A landscape with many valleys, sampled at points; each row gives a point and its height.
A ball rolls from a point to the lowest of its 2 nearest points, and stops where none of them is lower. Distance is the straight distance between rows; heights are no part of it.
pok: [ 13 -25  38  30   8   8  -9  33  -2  -9  -6  -6  -4  -7  -5  11  -2  -1
  41  29  38  11 -10  -8]  h=3.46
Kerup: [ 15 -14   9   9   2 -21  25  -5  13  26 -26   2 -11 -25  -2   1  30 -49
   1   4  43   3  28  11]  h=3.51
begu: [ 16 -29  28  34  12   1   0  42 -12   0 -29  -9   9  -6 -25  24  -1   2
  31  34  23   8  -7  -4]  h=3.38
Gaku: [ -8  14 -28 -17  -1 -24   4 -36  13  19   0  -3 -11  -8  17   1   4 -22
 -26 -26 -13 -17  13   6]  h=4.09
pekez: [ -5  18 -31 -21  16 -12 -22 -26  -7 -19  13   2   8  12  33  -1 -27  20
  -6  -4 -26 -12 -17 -15]  h=1.88
nuvek: [ 20   6  25   9  -2  16  50  -7  10  44 -21  15   2  -7  -4 -17  33 -35
  -4 -30  32   0   2  10]  h=7.58
Lano: [  3  19  -7  -3  11 -12  31 -31  10  43 -22   6   2  -4  13   0  13 -34
 -10 -41   3 -15  -3  11]  h=7.23
Nidi: [ -5  34 -15 -11   7   0  20 -29  -6  18 -18   1  17   7   5 -20 -16  -3
 -16 -42 -35 -30 -16   8]  h=4.59
vagad: [ 10   8   2   2   2   7  17   9  -5   8 -17   5  14  -2 -17 -10   7  -1
   6 -10   4 -11   0   3]  h=3.15
Zilu: [ 19  -4  22  15  19  -7   3   6  -1 -10 -15  11   4  -4  19   4  -3  -5
  47  13  44  -4 -11 -13]  h=5.58
vel: [ -3  11 -13  -8  -7 -10  17 -16   9  27 -14  -3  -3 -11  -6  -8  12 -22
 -23 -26  -8 -16  16  13]  h=3.20
kuz: [ -9  -2  -7 -12  -4  22 -28  -2  -6 -28  47  -1  -5  17  21  -2 -19  28
 -13  15 -23  19 -17 -12]  h=3.24
fove: [  4  25 -20 -15  21   4 -15 -16 -13 -24  13   9  21  23  26  -5 -31  30
   8  -7 -24 -14 -33 -18]  h=0.65
Poz: [ 11 -23  44  32  -2  21 -17  30  -1 -16  16  -1 -12   1  -2   5  -4   6
  38  30  35  15 -19 -11]  h=3.25
fadaz: [-12  19  -4   5  -4  21   7  18 -22  -4 -10  -6  26  15 -41 -17 -16  27
  -1 -16 -46 -13 -12  13]  h=5.03
Mibez: [ 14  13  -3   2  32 -16   6  -7  -6 -12 -29  15  19  12  25  10 -16   8
  45  -2  18 -22 -22 -19]  h=6.12
kigu: [-18   3   5 -10 -38  31  -1   5   1 -10  51   6 -10  11 -10 -20   7  15
 -39   1 -29  20  18  19]  h=2.74
fitot: [ -6  21  11  -1 -13  42  13  11 -21 -13  27  21  17  29 -21 -28  -9  29
  -2 -14 -28   5 -24  11]  h=2.04
zomil: [  5 -10 -12   0   3 -32  20 -16  13  34 -32  -4  -9 -22  -8   9  25 -48
 -16  -8  18  -4  31  13]  h=2.80
Tomu: [-13  -8 -15 -12   4   6 -42  -4  -3 -31  34 -11  -7  16  26  12 -27  32
  -7  20 -24  12 -25 -20]  h=3.00
tobov: [ 11  24  -7 -12  24  16 -10 -13 -15 -28  20  20  23  28  33 -10 -29  29
  18  -2  -9  -6 -39 -22]  h=1.63
Daza: [ 10 -30  21  23  -1  -5   3  36  -3   9 -27 -15   0 -21 -34  16  14 -10
   8  31  23  16  20   5]  h=4.49
dese: [ -3 -43  12  19  -4 -20 -17  34   4   5 -26 -30 -15 -23 -31  30  10  -9
   2  38  14  19  21   3]  h=4.64
Gogi: [  9  10   2  -7  16  13 -16  -6  -8 -30  24  12  10  18  33  -2 -23  25
  21  12   4   2 -32 -23]  h=2.26
sepod: [ -9  17  14  -9 -25  48  16   8 -16 -16  46  25   9  31 -11 -34  -4  25
 -19  -9 -30  19 -11  19]  h=0.21
tutof: [  0  -5 -18  -5   1 -27  13  -9   8  25 -29  -7  -3 -18 -12   5  17 -29
 -14 -11   2 -10  26  12]  h=2.05
moze: [ -1 -22 -12   7  20 -47  -1   3  -1   2 -47 -11   3 -16  -7  30   5 -21
  14  19  15  -3  22  -2]  h=6.74
seso: [ -9 -17 -11   2   0 -22 -18  11   1  -3 -15 -18  -4 -13 -12  19   2   4
   6  13  -1  -1   9  -5]  h=5.07
Keki: [  7 -20  18  19  -8   8  -2  33  -1   4  -8 -12  -3 -11 -29  10  10  -1
  12  21  16  13  11   3]  h=4.29
kina: [ -8   3  -3  -8  -1  36 -21   6 -17 -33  51   8   6  37   8  -7 -28  39
  -6  13 -39  18 -33  -5]  h=3.52
dom: [  2  -9  11   6  12   5 -35   3  -2 -32  23  -2  -5  12  30  15 -24  25
  27  27  11   8 -35 -25]  h=2.70
Pak: [ -1  16 -23  -3  25 -35  25 -34   9  32 -36   4   4  -1  15  12   6 -35
  -1 -30  -1 -22   1   8]  h=7.07
pomo: [ -9  27 -21 -17   1  -8  15 -39   5  26  -4  -1   1  -1  13 -12  -6 -16
 -30 -43 -29 -21  -2  13]  h=4.75
Davur: [-15 -30  30  18 -40  27 -19  33  15   0  36 -12 -34  -5 -28   4  16   7
 -13  30   5  33  19  11]  h=3.82
boza: [ 19  -3  16  15  10   7  22  23  -9   7 -31   6  18  -5 -18  -3   9  -3
  23   4  22  -4  -2   1]  h=1.47
Fasun: [ -1  27   3  -3  -4  30  14   2 -18  -8   9  15  23  21 -13 -26 -10  22
   0 -23 -24 -10 -23   4]  h=1.50
deg: [ 20  -5  16   9   6 -10  20  -5  11  15 -18  10  -7 -15   9  -4  18 -34
  17   1  47  -2  13   2]  h=2.88
lag: [ 18   1  20   7  -1   6  14   1   7   5  -3  11  -3 -10   8 -10  14 -16
  18   1  38  -1   4  -3]  h=1.82
dube: [-15 -46  13  16 -10 -17 -33  28  12  -2  -8 -36 -32 -16 -23  31   6  -2
   1  36  10  19  10  -3]  h=4.73
pizak: [-24   0 -34 -25  -6 -24 -37 -19   5 -15  17 -20 -12  -5  13   8 -15  15
 -26   1 -33   1   6  -9]  h=3.16
kubi: [ -5  13 -29 -19   6 -31  -7 -44  15   6   8   2 -16  -6  34   5   0 -20
 -17 -13   0 -11   7  -4]  h=3.94
vero: [  6 -12 -13   9  28 -38   5  10 -10   0 -54  -4  19  -6  -9  28  -5  -7
  24  13   9 -12   7  -3]  h=6.64
venik: [ 26   9  21   9  26   2  16   7  -8  -7 -26  19  19   8  15  -1  -6   1
  50   1  37 -13 -22 -14]  h=5.82
doba: [ -1  18 -29 -19  16 -22 -12 -31   2  -8   3   6   3   3  32   1 -18   5
  -2 -10 -11 -16 -11 -13]  h=2.69
gugo: [ -2  14  -5   6   7  13   6  19 -18  -4 -15  -2  26  10 -28  -5 -11  24
  12 -12 -26 -14 -15   2]  h=4.53
Nakar: [ 10  19  13   1   1   9  42 -29  14  50 -10  13  -3  -4  17  -9  25 -35
 -12 -46  20  -2  -4  10]  h=7.40
Gid: [-13  10 -29 -22  -5 -12 -20 -22   3  -9  19  -7  -6  -2  17  -4 -12  10
 -27  -9 -28  -5   6  -4]  h=3.61
zana: [-24 -34  -9  -2 -11 -27 -36  17  11  -2 -10 -38 -25 -16 -25  33   4   5
 -11  24 -10  13  17  -4]  h=4.82
vuv: [  2   3 -21   0  30 -36   8  -2  -8   0 -48  -1  21   1  -1  18 -10  -3
  23  -3  -4 -24  -1  -4]  h=6.49
Pim: [ -3 -13 -23   0  19 -52   7 -10   3  13 -48  -8   4 -14  -8  23  10 -31
   1   7   7 -10  26   3]  h=6.82
vubu: [-17  -8   8  -4 -42  23  -9  14  12  -2  40  -5 -20  -4 -18 -10  17  10
 -34   6 -13  23  30  15]  h=3.31
nul: [  3  21 -25 -18  20 -28  -1 -45  11   8   1  11  -6   3  42   6  -7 -16
  -4 -17   2 -16  -7  -8]  h=3.45
Ragi: [  1  15   1 -15  -2  44  -1  -2 -18 -29  52  20  14  35  15 -26 -19  28
 -11   0 -30  19 -26   0]  h=3.80
Gef: [-12   6 -11 -19 -35   1   6 -22  18  18  28  -4 -23 -14   5 -16  16 -16
 -57 -24 -20   2  35  20]  h=8.10
zifi: [  3   5   8  -1 -27  19  22   1   9  17   9   8  -8  -8 -14 -21  25 -14
 -24 -18   7   1  21  14]  h=7.89
dilof: [-17  -2 -25 -16   2 -13 -41 -12  -1 -24  22 -14  -8   4  22  13 -21  26
 -10  11 -23   3 -12 -18]  h=2.71
Vavo: [-28   1 -29 -16  -8 -16 -34  -4  -1  -9   8 -26  -5  -4 -10   9 -18  23
 -24  -3 -46  -5   8  -2]  h=3.56
pem: [  4 -16   7  12   8 -15  -8  14   0  -6 -17  -8  -2 -12  -2  16   2  -2
  25  19  23   1   4  -8]  h=5.26
Lil: [  5 -14  23  19   2  13 -22  19  -1 -21  16  -3  -6   5   7  11 -10  17
  29  26  19   9 -23 -16]  h=3.01
Viza: [ 24 -12  23  24  21   3  20  34 -18   2 -41   4  25  -2 -21  11   2   0
  33  18  28  -1  -7  -2]  h=2.72
mabov: [ -6   6   1  -9 -32  17  11  -5  10  10  25   4 -12  -7  -6 -21  19  -7
 -39 -17  -8   5  25  16]  h=7.99
kab: [  8 -19  17  15  14 -20  -6   9   2  -8 -18  -3  -7 -16  11  13   4 -14
  35  22  42   3   6  -8]  h=5.39
tud: [ -4   5 -30  -5  22 -46  13 -29   8  22 -40  -4   2  -6   5  16   5 -33
  -2 -17  -3 -23  13   6]  h=6.95
Peme: [ -9  10  10 -15 -32  41  13  -2  -3 -11  54  18  -4  20   2 -33   8  11
 -39  -7 -26  22   9  20]  h=2.01
bot: [ 15   5  20   6 -14  22  41   0   9  34 -11  12  -2  -9 -15 -22  32 -27
 -13 -25  22  -1  11  14]  h=7.71
bab: [ -7 -25  21  18 -23  12 -19  27  10  -2  17 -17 -23 -12 -23   9  11   6
   2  27  10  21  11   1]  h=4.02
zeni: [  5  25   0 -17  -2  34  10 -15 -11 -15  35  22  14  26  18 -31 -12  15
 -17 -18 -20   4 -20   0]  h=4.26
Gero: [-19 -21 -19  -8  -8 -30 -24   4   9   0  -9 -28 -16 -20 -16  22   7  -1
 -11  12  -9   5  24  -1]  h=4.92
dudi: [  4  -8  31  12 -26  32   0  16   7  -5  32   9 -14  -6  -8 -15  16   0
   3  13  26  22  11   4]  h=3.49
mut: [ -2  20 -16 -19  -1  13  -5 -19  -5 -10  26   7   5  11  19 -18 -14  13
 -22 -14 -25  -4  -8  -4]  h=4.23
zamo: [ -4  -8  20   6 -29  35  -9  16   3 -11  44   6 -13   5  -9  -9   7  14
  -7  15   4  24   4   3]  h=3.83
Dob: [ 17  -1  28  11  -8  24  12  11   3   0  10  11  -2  -6  -3 -15  14  -6
  18   4  36   7   3  -2]  h=2.77
boman: [ -2   5  -9   3   1   2   2  14  -9   1 -16  -7  14  -1 -23  -1  -3  12
   3  -7 -16 -11   0   3]  h=3.98
Roked: [  9   5 -15   1  37 -35   4 -10  -3 -10 -41   9  14   7  23  21 -16   0
  42   3  15 -23 -12 -15]  h=6.28
pepim: [  3  28  -6  -8   5   9  17  -9  -9   7 -12   9  22  11  -4 -20  -8   8
  -1 -29 -19 -23 -17   3]  h=3.53
zenad: [-20 -20  17   6 -44  23 -13  28  14   3  33 -13 -27  -7 -33   1  19  11
 -25  18 -10  26  31  15]  h=3.62

Call two points neighbours if one is among the 2 nearest of the other. Go from one point of each pair to the other, from neighbour to neighbour, staying as low as possible. Name the highest point that can't be avoided.
boza and tutof | Gaku
tutof and sepod | zamo
tutof and lag | Kerup
fove and boza | pok
sepod and Fasun | fitot

For each start below, name the point where the ball stops.
Ragi | dilof
nul | fove
vubu | sepod
Gef | sepod
kab | sepod
gugo | boza
vero | sepod
Lil | fove
